The views of a scene show one set of named points, each view turned or mirrored, and shifted as a whole, with a little noise and some points left out.
(in the rows, 128 means zero)

Scene 1
View 1
z386: [116 106 162 181  71 123 163 142  97 155  99  99 123 108 113 155 121 111
  88 108 148 118  92]
z780: [109 114 122 167 120 112 140 136  97 102 154  90 102 136  88 129 135  87
 137 134 134 145 136]
z110: [127 110 128 147  57 156 157 183  68 111 115 100 110  53 115 117 147 143
  57  82 185  80 136]
z168: [115 124 144 160 118 128 145 111 121 126 108 124 124 125 105 145 129 123
 126 122 135 133  95]
z812: [115 115 148 166  97 132 152 129 105 131 105 113 124 108 110 144 132 120
 103 113 140 120 100]
z343: [107 115 121 164 139 112 132 120 103  97 151  97 103 146  84 128 136  88
 153 140 126 150 131]
z3: [110 137 105 137 157 134 126  99 121  82 134 131 117 130  86 124 152 131
 156 131 132 142 117]
z596: [119 164  77 105 203 162 108  74 143  44 133 172 126 111  77 108 171 173
 177 126 133 135 126]
z326: [121 146 130 131 140 159 138  85 142 109  88 165 142 104 109 140 149 171
 128 109 141 120  85]
z481: [122 121 137 144  91 153 149 143  96 111 104 119 121  74 112 130 147 150
  86  93 165  97 113]
z510: [120 134 114 133 131 149 131 119 111  89 120 133 119  97  96 125 151 145
 126 114 147 118 122]
z654: [111 125 118 158 146 122 133 100 118  99 133 123 118 141  88 137 137 112
 156 134 126 148 113]
z960: [112 123 127 165 144 117 135 104 121 106 139 117 117 147  89 137 133 102
 155 137 120 152 114]
z749: [120 109 142 164  75 133 155 154  85 126 111  97 115  96 109 133 140 122
  86 106 161 107 118]
z873: [122 142 123 123 132 160 138 108 127 102  98 154 130  92 104 133 155 169
 117 105 155 109  98]
z918: [137 149 113  98 110 196 141 132 107  88  79 165 135  28 120 111 174 218
  73  73 187  65 114]
z878: [116 135 115 137 143 144 131 109 121  85 123 134 119 113  92 127 148 140
 140 119 140 128 115]
View 2
z326: [169 140 138 151 142  93 110 115 157 131 101 140 170 125 130  87 148 136
 158 153 120 115 100]
z812: [124 154 112 154 170 121 172 130 170 152 133 118 162 114 132 142 141 112
 131 150 116 130 121]
z918: [219 140 168 132 156 103 104 112  96  77 145 189 112 100 125 123 185  69
 176 169 150 136 104]
z878: [150 136 124 167 144 123 113 109 164 142  97 118 143 143 132 129 138 136
 171 147 115  88 130]
z168: [108 146 103 163 157 115 158 126 192 165  99 101 182 127 136 120 129 144
 138 148 104 113 120]
z873: [189 137 145 148 141 104 102 109 132 112 116 153 135 122 129 115 161 108
 171 155 132 111 115]
z960: [110 138 101 178 147 132 141 114 187 170  92  88 164 151 133 130 124 156
 158 136 108  87 137]
z386: [105 161 106 152 182 123 203 139 173 154 147 117 168 102 132 152 147 101
 115 154 117 149 119]
z596: [188 116 143 177 110 116  49  80 151 134  62 128 128 170 134  97 142 163
 217 140 119  50 133]
z780: [ 98 142  91 180 160 156 162 112 180 167 110  85 144 148 136 172 125 133
 153 137 110  89 148]
z510: [157 137 126 164 147 131 124 104 151 132 110 129 136 139 128 136 146 122
 170 150 122  94 130]
z343: [102 139  91 182 151 154 148 112 184 171  98  80 143 159 136 158 121 148
 165 139 109  77 151]
z749: [121 156 110 150 184 136 183 128 154 141 152 126 139 113 130 169 151  92
 132 155 127 135 130]
z481: [155 150 129 149 170 124 157 123 135 120 144 141 132 110 128 150 157  88
 145 157 132 133 125]
z110: [152 157 124 140 190 145 178 125 117 111 176 147 107 105 129 196 169  58
 144 159 141 140 141]
View 3
z168: [ 80 134 168 123 145 114 139  95 100 134 127 125 119 124 104  99 119 160
 131 169 141 114 151]
z326: [103 126 129 125 115 116 138 101 119 109 140 101 134 149 123  73 145 167
 129 135 112 132 151]
z343: [ 72 130 183 127 149 112 130 131  91 141 113 155 114  68 127 161 126 127
 141 175 136 108 142]
z654: [ 78 126 166 125 146 117 140 123 108 131 122 146 127  89 124 135 138 138
 148 165 128 112 142]
z386: [ 85 140 196 120 151 111 124  70  79 155 122 117  96 138  84  83  79 172
 106 190 172 109 159]
z873: [106 115 128 131  96 112 123 106 108 115 142  93 123 138 120  88 127 163
 107 133 119 137 152]
z780: [ 75 129 193 129 149 110 120 119  82 147 108 147  99  73 114 154 109 130
 127 178 150 114 145]
z749: [ 99 125 181 131 118 102 102  90  81 140 124 110  86 116 105 117  81 158
  87 170 159 124 154]
z481: [108 122 158 130 101 108  98  85  82 137 138  93  92 137 106  92  83 160
  77 154 151 138 157]
z812: [ 88 133 181 125 145 111 127  84  89 144 130 119 106 130  98  94  96 168
 111 175 154 113 154]
z918: [142 103 108 139  43 108  83  87  99 107 158  55 100 168 125  61 102 175
  50 106 127 171 159]
z3: [ 90 116 144 132 122 111 131 134 113 119 122 129 126  89 135 138 148 134
 138 145 113 126 144]
z110: [121 118 177 136  89  96  69  75  61 147 129  84  59 135  98 101  47 161
  42 163 173 144 161]
z596: [109 103 100 136  84 114 128 159 132  88 138 114 147  84 165 141 180 121
 139 105  79 147 139]
z878: [ 96 119 144 128 114 108 125 122 111 121 130 119 122 105 130 122 136 142
 126 145 117 127 148]
View 4
z654: [138 155 130 139 161 161 136 109 101 132 143 163 166 109 151 119 123 118
 100 107 123  96 120]
z918: [ 41 106  60 152 101  87 132 123 169 158  82  94  94 126 175 134 193  43
 172 113 165  93 145]
z812: [128 130  58 154 131 134 153 103 123 137 128 149 163 115 115 123 119 122
 125 130 149  90 115]
z168: [129 135  87 146 137 143 144 105 116 145 145 154 167 112 128 131 123 123
 114 119 127  91 115]
z481: [101 132  47 149 121 119 146 113 141 136  97 128 134 117 136 113 142  92
 143 125 167  95 131]
z343: [154 175 124 140 171 172 134 116 100 120 130 171 165 109 152  91 111 127
  90 117 142 101 124]
z110: [108 135   4 156 113 113 157 115 154 122  55 124 120 118 133  84 143  91
 149 137 207 101 131]
z878: [110 149 128 137 149 145 129 117 116 138 130 147 144 115 163 123 142  95
 118 103 129  96 128]
z873: [ 84 123 103 149 125 119 133 115 137 153 130 128 133 118 159 145 160  80
 140 111 131  89 129]
z596: [ 81 157 201 132 168 145 108 133 113 148 145 136 115 124 218 134 176  62
 111  77 106  98 148]
z960: [142 160 132 142 163 165 135 109  96 131 149 168 169 111 146 119 118 125
  97 110 120  94 116]
z3: [118 157 147 139 163 157 128 117 108 134 139 153 150 117 170 119 138 100
 105 100 122  96 129]
z326: [ 87 112 113 146 128 122 133 110 127 166 155 132 146 117 148 160 161  90
 133 106 110  81 123]
z749: [131 136  32 152 124 133 153 105 133 128  93 146 154 113 118 102 123 118
 131 137 176  99 121]
z780: [159 175  98 141 166 169 142 113 104 116 115 170 160 108 139  85 110 133
  93 123 154 104 124]
z510: [105 146 111 140 144 140 130 120 126 140 116 137 133 115 166 115 147  89
 125 110 144  98 133]
View 5
z780: [156  79 158 117 128 160 110 102 170 110  81 127 172 170 156 138 132 153
 116 128 170 122 137]
z873: [115 118 150 136 108 172  97 117 143 196 147 129 137 182  88 121 112 159
 151 131 117 138 111]
z918: [ 84 158 143 146  84 196 103 115 136 244 209 120 107 203 126  99 115 148
 169 150  92 150  67]
z168: [140  85 166 142 109 156  84 113 176 161 111 122 170 159  98 136 118 149
 127 121 141 133 149]
z510: [122 109 145 124 118 170 110 113 141 163 122 130 143 183 115 125 121 163
 143 134 134 133 107]
z343: [160  76 153 112 134 157 115 107 157 107  69 136 166 167 130 143 130 165
 122 124 167 121 137]
z386: [140  85 182 157  95 158  66  98 216 171 131  97 183 147 153 128 123 129
 113 130 139 148 154]
z878: [129  99 144 120 124 169 111 119 140 154 104 139 146 179  92 131 118 164
 142 124 139 131 116]
z654: [146  80 151 119 132 155 104 117 152 128  79 137 164 167  92 140 123 168
 128 117 152 123 137]
z596: [120 122 113  96 141 173 142 135  73 152  97 164 116 212  38 132 114 199
 163 126 133 115  87]
z326: [113 106 151 143 109 166  89 124 145 196 136 132 145 171  49 128 109 164
 150 123 113 135 122]
z812: [136  90 171 149 101 162  79 104 195 168 125 114 170 156 134 126 121 143
 123 128 140 140 141]
z3: [138 101 139 111 130 161 119 117 130 139  87 144 145 182  86 134 119 172
 139 124 145 122 118]
z960: [152  75 157 120 132 156 102 115 160 120  75 134 170 163  96 145 120 167
 127 116 156 121 145]
z749: [129 100 172 146  94 170  84  97 197 167 143 101 163 159 178 123 128 133
 121 140 142 140 129]
View 6
z168: [123 119 129 127 160 118 155 119 115 113 154 157 119 135 101 140 109  91
  72 123 117 144 111]
z386: [119 138 117  91 164 134 150  91 123 118 143 142 118 145 114 144  77 107
  62  64 119 154 113]
z780: [123 112  96 123 157 117 149 173  91 106 173 119 117 156 102 114 114  97
  62 114 142 180 133]
z873: [136 153 149 160 176 120 141 128 102  96 130 204  85 118 103 127 118  99
 114 137 111 135  88]
z481: [137 170 130 129 183 138 135 120  98 102 128 182  80 135 111 116  90 113
 108  79 122 160  97]
z960: [120 104 115 141 149 102 156 160 105 106 171 139 125 140  96 129 130  85
  63 156 126 155 120]
z110: [146 193 108 113 192 159 123 120  90  96 117 171  68 146 120  98  75 136
 114  25 139 178 101]
z3: [125 117 127 168 158 104 146 176  89  94 164 165 110 133  95 115 135  87
  92 168 121 151 112]
z812: [123 135 122 112 165 128 151 114 114 112 142 155 113 143 106 133  95 102
  71  92 116 155 107]
z749: [130 154 110 105 170 143 139 114 101 108 136 153  97 147 113 120  82 117
  81  56 129 169 115]
z326: [129 138 160 161 170 113 150 116 113 106 131 202  99 112 105 143 120  90
 104 157  99 119  86]
z654: [120 108 118 146 154 105 157 162 100 109 171 143 125 137  98 128 127  84
  70 161 124 150 120]
z878: [131 130 131 159 166 112 143 162  96  98 155 172 103 127  98 121 128  94
  97 153 123 149 105]
z510: [137 142 129 158 172 122 139 156  98  95 144 181  92 131 101 111 121  99
 107 132 125 151 103]
z343: [122 102  99 138 151 110 148 181  91 101 179 120 125 151  95 117 129  90
  64 141 138 173 135]

Which points are out of place in each view (at most two, in the order of its rows)? Write - if all are in place.
view 1 | -
view 2 | z168, z873
view 3 | z749
view 4 | -
view 5 | -
view 6 | -

Scene 2
View 1
z828: [108 134 119 121 129 139 101 170 119 141 122 124 158 141 165  90 184 117
 130 118 130 135 129]
z408: [143 126 111 124 155 156 106 168 104 154 126 143 173 129 133  89 137 114
 119 124 118 152 141]
z143: [197 114  71 137 175 183  88 123  95 167 118 159 221 108  93 115  74 126
  94 134 102 168 148]
z877: [137 127  82 124 143 156  67 146 119 152  98 135 195 123 145 101 141 118
 118 122 123 157 147]
z942: [109 134 107 117 134 146  88 175 121 144 109 127 164 138 166  86 176 108
 129 116 133 147 143]
z274: [141 125 139 136 145 137 144 154  97 146 165 137 158 144 126  99 156 134
 119 121 119 123 111]
z680: [101 138 134 118 134 138 108 185 115 144 127 125 147 147 166  79 189 112
 135 114 132 133 132]
z379: [ 85 130 131 130  84 106 124 118 120 126 161 107 144 154 176 122 233 155
 138 119 147  85  70]
z22: [120 131 144 125 140 139 131 174 105 146 149 131 151 145 148  86 174 121
 129 118 125 127 121]
z344: [167 107  47 151  95 138  74  19 112 136 137 133 225 113 118 172 146 185
 101 135 129 106  71]
z125: [ 93 142 164 112 153 137 132 233 113 146 137 122 125 155 171  57 195  92
 137 110 129 139 149]
z566: [115 131 152 131 124 122 149 154 102 139 173 126 142 149 151  95 193 137
 130 119 129 108  96]
z118: [105 132 116 124 115 131 103 145 117 137 134 122 160 142 161 105 192 133
 129 120 135 120 112]
z733: [110 140 164 116 163 144 140 233 102 152 146 131 128 153 156  57 175  93
 135 111 117 144 151]
z858: [139 118 108 141 116 131 122  99 105 138 156 128 179 135 135 129 168 157
 118 126 128 110  86]
z13: [132 128  97 124 132 148  88 142 115 145 119 131 182 131 144 103 157 126
 121 120 125 139 129]
z66: [ 89 136 142 125 107 114 124 158 117 130 148 114 139 157 175  97 221 131
 136 115 141 105  98]
z171: [148 127 103 127 153 159  95 158 107 153 119 142 185 126 133  93 132 116
 116 122 119 149 145]
z231: [104 136 136 118 137 139 113 190 114 144 132 125 144 147 165  76 186 108
 133 113 132 137 133]
View 2
z858: [ 93  91 113 105 125 121 105 136  59 134 118 136 113  82 131 157 125  93
 114 151  75 109 132]
z828: [114 119 136 107  94 127  90 162 131 168 112 141  97  74 114 151 145 135
 125 102  83 112 103]
z118: [105 105 117 102  98 120  82 153 109 152 108 145  99  72 115 154 138 119
 129 112  86 104 105]
z680: [121 118 138 103  92 129  84 171 140 169 114 138 100  58 120 152 147 151
 136  96  75 107 101]
z733: [142 136 171 107  95 144  96 202 156 188 129 124 120  36 143 145 150 190
 138  93  53 102 114]
z408: [113 134 164 132 105 143 141 167 145 185 134 117 111  99 122 140 151 146
  82 128  61 140 136]
z171: [106 126 149 129 104 139 136 158 135 175 127 124 103 104 116 146 147 130
  84 125  71 139 131]
z22: [120 115 144 107 105 132  96 170 118 167 123 132 115  56 136 151 142 147
 131 115  64 102 118]
z566: [120 100 133  93 114 126  81 169  84 148 117 135 125  37 150 157 131 138
 151 129  63  88 116]
z344: [ 56  74  82 117 136 114 130  92  29 115 113 141  94 144  98 160 116  29
  69 184 100 139 142]
z143: [ 92 130 158 151 127 150 189 142 119 179 143 106 109 156 113 138 143 106
  29 167  65 178 166]
z274: [115 109 146 107 122 137 113 165  91 159 131 124 128  62 150 147 131 135
 119 145  55 107 136]
z942: [111 125 139 115  89 129  98 163 150 171 110 139  90  84 103 150 152 138
 112  93  87 121 104]
z13: [100 115 133 116 102 129 115 148 118 162 115 134  97 101 108 151 142 114
 100 123  82 129 120]
View 3
z118: [128 142 115 108 125 106 113 125 160 126 104 102 140 122 140 131 111 141
 149 114 107 159 141]
z877: [137 106  95  88 134 145 124 154 139 138 106 105 131 119 131 120 105 159
 141 104 143 166 100]
z344: [103 139 152 117 161 147 162  93 195 183 116  23 187  83 128 133 158 192
  45 162 173 138 126]
z274: [162 134 110 130 147 108 136 137 122 141  88  85 147 147 160 103  89 171
 148 122 116 129 163]
z942: [136 115  91  89 125 125 113 152 144 123 102 124 123 129 133 124 100 145
 164  97 123 170 111]
z828: [136 126 101 103 126 112 113 144 142 120  98 122 127 126 140 124  99 145
 162 103 111 162 128]
z66: [129 163 118 122 116  79 101 120 167 112  96 112 135 128 153 131 107 123
 168 110  79 158 167]
z171: [156  99  91  95 148 146 138 157 122 146 104  99 134 129 139 111  94 177
 141 109 149 154 110]
z680: [143 132  97 105 124 103 108 146 139 112  98 125 120 137 145 120  93 137
 176  97 101 163 133]
z13: [137 119 106  97 138 134 128 143 145 141 105  96 139 121 135 121 108 164
 134 111 134 159 117]
z125: [164 128  83 107 118  92  98 163 115 101  89 150 107 159 155 111  65 131
 213  81  81 160 146]
z231: [147 130 101 107 126 109 113 144 139 121  96 118 127 134 147 120  91 145
 172 103 106 160 139]
z733: [177 121  81 112 132  99 108 169 100 110  86 138 108 163 157 102  61 144
 211  87  92 151 151]
z379: [110 184 142 136 119  69 105  95 193 117  96  88 155 115 153 140 127 122
 148 130  81 151 181]
z566: [154 158 120 138 138  84 124 124 145 125  88  95 143 147 165 116  96 148
 164 118  90 139 179]
View 4
z171: [103 116 119  74 130 138 118 169 120 128 116 169 118 139  73 113  90  83
  99 104  83 159 138]
z66: [ 76  53 179 106 124 116 106 130 118 143 110  99  94 121 147 141  90 109
 161 110 121 179 125]
z680: [ 80  69 153  82 122 133  99 149 130 130 120 137 103 118 113 128  72 115
 147 102 101 191 135]
z231: [ 84  69 153  78 125 136  94 148 133 131 129 141 103 113 112 128  70 116
 145 101  98 194 137]
z566: [ 99  70 172 109 143 122 100 125 109 146 143 104  90 106 132 143 110  98
 125 115 108 167 125]
z942: [ 78  86 138  74 115 134 112 162 132 128  98 157 116 138  97 117  64 107
 145  98  95 182 135]
z125: [ 78  52 156  67 129 143  67 139 143 121 161 142  92  88 107 132  58 131
 157  96  91 219 141]
z408: [106 114 116  70 133 145 106 165 124 128 137 181 115 124  65 110  85  88
  92 100  77 166 139]
z143: [123 159  92  80 137 135 151 183 102 139 103 194 136 166  47 100 113  50
  46 110  74 119 132]
z379: [ 79  51 192 130 126 102 126 123 101 159  89  73  94 136 170 148 115 100
 162 119 135 157 117]
z877: [ 89 103 125  76 113 134 128 171 125 134  91 164 123 153  85 109  78  93
 123 100  93 165 137]
z828: [ 84  77 149  84 119 130 108 151 126 134 107 141 107 130 110 126  74 105
 142 100 102 178 134]
z22: [ 94  80 152  89 137 131  99 141 120 136 142 135  97 112 109 133  92 103
 124 108  95 178 132]
z858: [105 103 155 122 142 111 141 141  91 158  99 112 108 145 127 134 129  67
 101 118 114 131 118]
z344: [122 154 135 141 129  94 203 165  64 171  32 121 134 211 116 114 163  28
  64 127 121  67 108]
z274: [109  93 150  99 149 128 105 136 107 143 150 132  98 111 107 136 113  86
  96 113  97 159 130]

Which points are out of place in each view (at most two, in the order of its rows)? Write - if all are in place.
view 1 | z408, z877
view 2 | -
view 3 | z231
view 4 | z143, z344

Scene 3
View 1
z580: [116 117 148 149 121 125 119 109 109 125 116 148 116 137 144 139 109 107
 102 120 112 102 152]
z930: [138 196 117  99 129 167 128 127 139  97 132 135 110 119 153  86 162  61
  95  45 121 114 224]
z78: [125 111 139 119 144 119 134 113 115 128 141 128 125 124 153 136 109  94
 121 122 120 108 177]
z838: [109 121 157 175  98 135 110 103 107 123  92 162 115 142 132 141 115 113
  89 114 106  98 136]
z789: [106  87 158 156 130 106 120 103 105 135 118 150 114 138 150 155  84 121
 110 148 115  99 131]
z402: [113 112 152 152 122 122 120 106 109 127 111 151 113 137 145 141 104 107
 101 126 111 103 146]
z972: [108 145 147 164 102 149 106 109 119 111  93 166 101 143 136 119 124 104
  81  92 105  99 149]
z945: [115  79 152 131 151  93 130 108 106 139 142 132 119 130 163 154  77 114
 125 155 120 105 147]
z380: [122 103 149 145 126 119 127 105 106 132 123 142 121 133 144 148 108 106
 116 132 114 100 150]
z558: [121 126 138 110 149 119 130 115 125 123 143 133 109 124 166 121 106  92
 112 109 123 109 177]
z299: [124  76 159 171 112 113 124  93  88 140 110 141 146 137 126 170 106 121
 116 152 110  99 133]
z256: [127 160 141 166  81 168 113 105 114 106  87 158 126 141 118 121 156  94
  83  78 106 100 168]
View 2
z256: [ 99  88 124 123 190 154 128 163  85  56 143 149  67 120  77 145 126 108
 176 112 148 134 149]
z972: [ 93 109 126 116 181 164 125 143  82  48 141 135  98 142 105 138 125 124
 158 103 129 131 150]
z402: [ 87 117 131 123 165 168 128 128  77  75 144 148 137 110 124 127 109 137
 139 105 128 101 144]
z789: [ 76 122 135 128 151 175 131 112  74  74 144 148 166 102 139 125 105 154
 121 107 110  87 142]
z930: [143 134 128  96 212 146  98 159  77 116 165 153  54 137  88 106 108  70
 182  60 213 147 178]
z945: [ 82 138 138 126 150 174 123 108  68 106 152 161 179  93 150 107  91 151
 114  91 132  75 150]
z299: [ 66  96 138 141 149 170 142 126  71  77 141 166 159  69 118 132 103 154
 127 124 110  77 136]
z558: [107 146 134 113 175 165 113 124  72 116 157 154 134 117 137 103  94 119
 139  73 166 104 165]
z838: [ 82 101 129 127 168 165 134 137  80  49 139 142 120 116 110 138 118 141
 146 117 115 116 143]
z380: [ 89 118 136 126 163 167 128 126  75  90 146 159 142  97 125 123 101 136
 134 102 133  93 147]
z580: [ 90 115 129 122 167 168 126 131  77  83 146 151 132 109 120 125 108 132
 139 100 134 104 149]
View 3
z789: [118 159  94 118 157 122 127 128 153 113 171 115 141 121 171 118  99 115
 156 110 145 123  98]
z78: [112 141 127 113 125 110 108 137 135  94 140 126 141 128 143 126 140 111
 119 139 118 119 103]
z380: [114 151 115 117 144 105 115 130 140 107 157 117 139 123 161 118 119 114
 140 120 135 127 100]
z558: [113 138 129 110 122 127 113 141 143  88 139 120 143 134 138 132 141 106
 115 143 105 108 110]
z256: [114 186 177 144 111  70 136 126 109 116 109 149 124  84 135 137 150 125
 125 123 146 162  64]
z972: [118 191 152 137 118 108 151 133 132 112 125 138 126  87 143 140 124 124
 132 117 139 141  68]
z299: [113 153  95 124 167  84 107 118 136 124 173 114 139 119 178 104 105 122
 165 108 164 144 101]
z580: [116 162 126 124 136 106 124 130 138 106 148 124 135 113 154 128 120 118
 137 121 136 132  88]
z838: [119 184 132 137 139  98 143 127 134 118 145 130 128  95 160 127 112 123
 149 109 152 146  77]
z402: [116 166 120 120 140 111 128 130 140 111 151 122 135 111 156 124 116 117
 139 116 141 128  90]
z945: [114 133  86 105 158 127 104 135 156 102 177 105 147 142 169 111 107 110
 145 125 131 108 118]
View 4
z972: [156 130 120 112 122 146 101  94 125 119 151 147  99 114 117 110 163 150
 151 152  94  99 102]
z558: [163 148 136 140 121 154 101 137 172 143 111 133  90 126 117 130 123 133
 149 110 117 132 144]
z78: [159 153 134 139 118 148 105 127 163 141 120 125 104 119 118 125 128 139
 159 119 116 130 143]
z580: [153 152 126 135 117 141 114 106 140 133 144 128 106 114 124 115 149 132
 144 135 123 114 137]
z380: [150 162 126 143 114 137 120 111 143 137 144 121 107 110 127 116 147 125
 141 133 129 121 147]
z930: [170 118 144 101 128 167  58 140 166 133  75 145 108 138  85 118 108 198
 214 114  47 130 110]
z256: [149 133 127  98 118 143  89  84 116 118 139 134 130 110 107  97 159 179
 188 161  68 102 103]
z402: [151 151 125 136 118 139 119 104 138 132 149 128  98 113 129 117 152 126
 137 138 125 112 133]
z838: [150 137 116 114 117 139 112  84 114 119 166 142 103 105 125 106 173 139
 143 159 104  94 108]
View 5
z838: [132 147 178 128 118  96 112 131 137 119 113 151 135 105 106 104 168 135
 148  82 136 120 121]
z380: [112 142 152 122 129 114 102 124 124 126 135 177 123 114 123 114 144 119
 152 110 131 106 127]
z945: [ 92 142 135 128 132 137  98 115 120 124 159 191 133 121 136 144 122 115
 143 126 128  86 135]
z558: [ 88 151 122 114 115  92 111 129 110 142 125 192 111 120 124 114 123  83
 146 126 159 130 132]
z299: [131 133 169 124 145 134  95 119 130 117 153 173 126 108 127 120 158 152
 161  96 104  81 129]
z930: [112 158 121  89 104  14 132 151  94 163  72 195  61 101 103  45 144  52
 168 109 185 199 125]
z78: [100 149 132 115 122  93 110 132 109 138 126 191 106 112 125 105 134  96
 153 121 147 124 130]
z256: [148 149 178 107 117  51 121 143 127 133  86 155 103  92  98  63 182 117
 168  77 145 154 118]
z789: [106 143 160 129 127 131  99 117 134 114 143 167 145 118 123 138 145 132
 138 104 131  91 129]
z402: [113 145 159 125 119 106 106 125 128 123 123 164 132 112 115 117 151 122
 145 102 138 113 126]

Which points are out of place in each view (at most two, in the order of its rows)? Write - if all are in place.
view 1 | z78
view 2 | -
view 3 | -
view 4 | z838
view 5 | z930
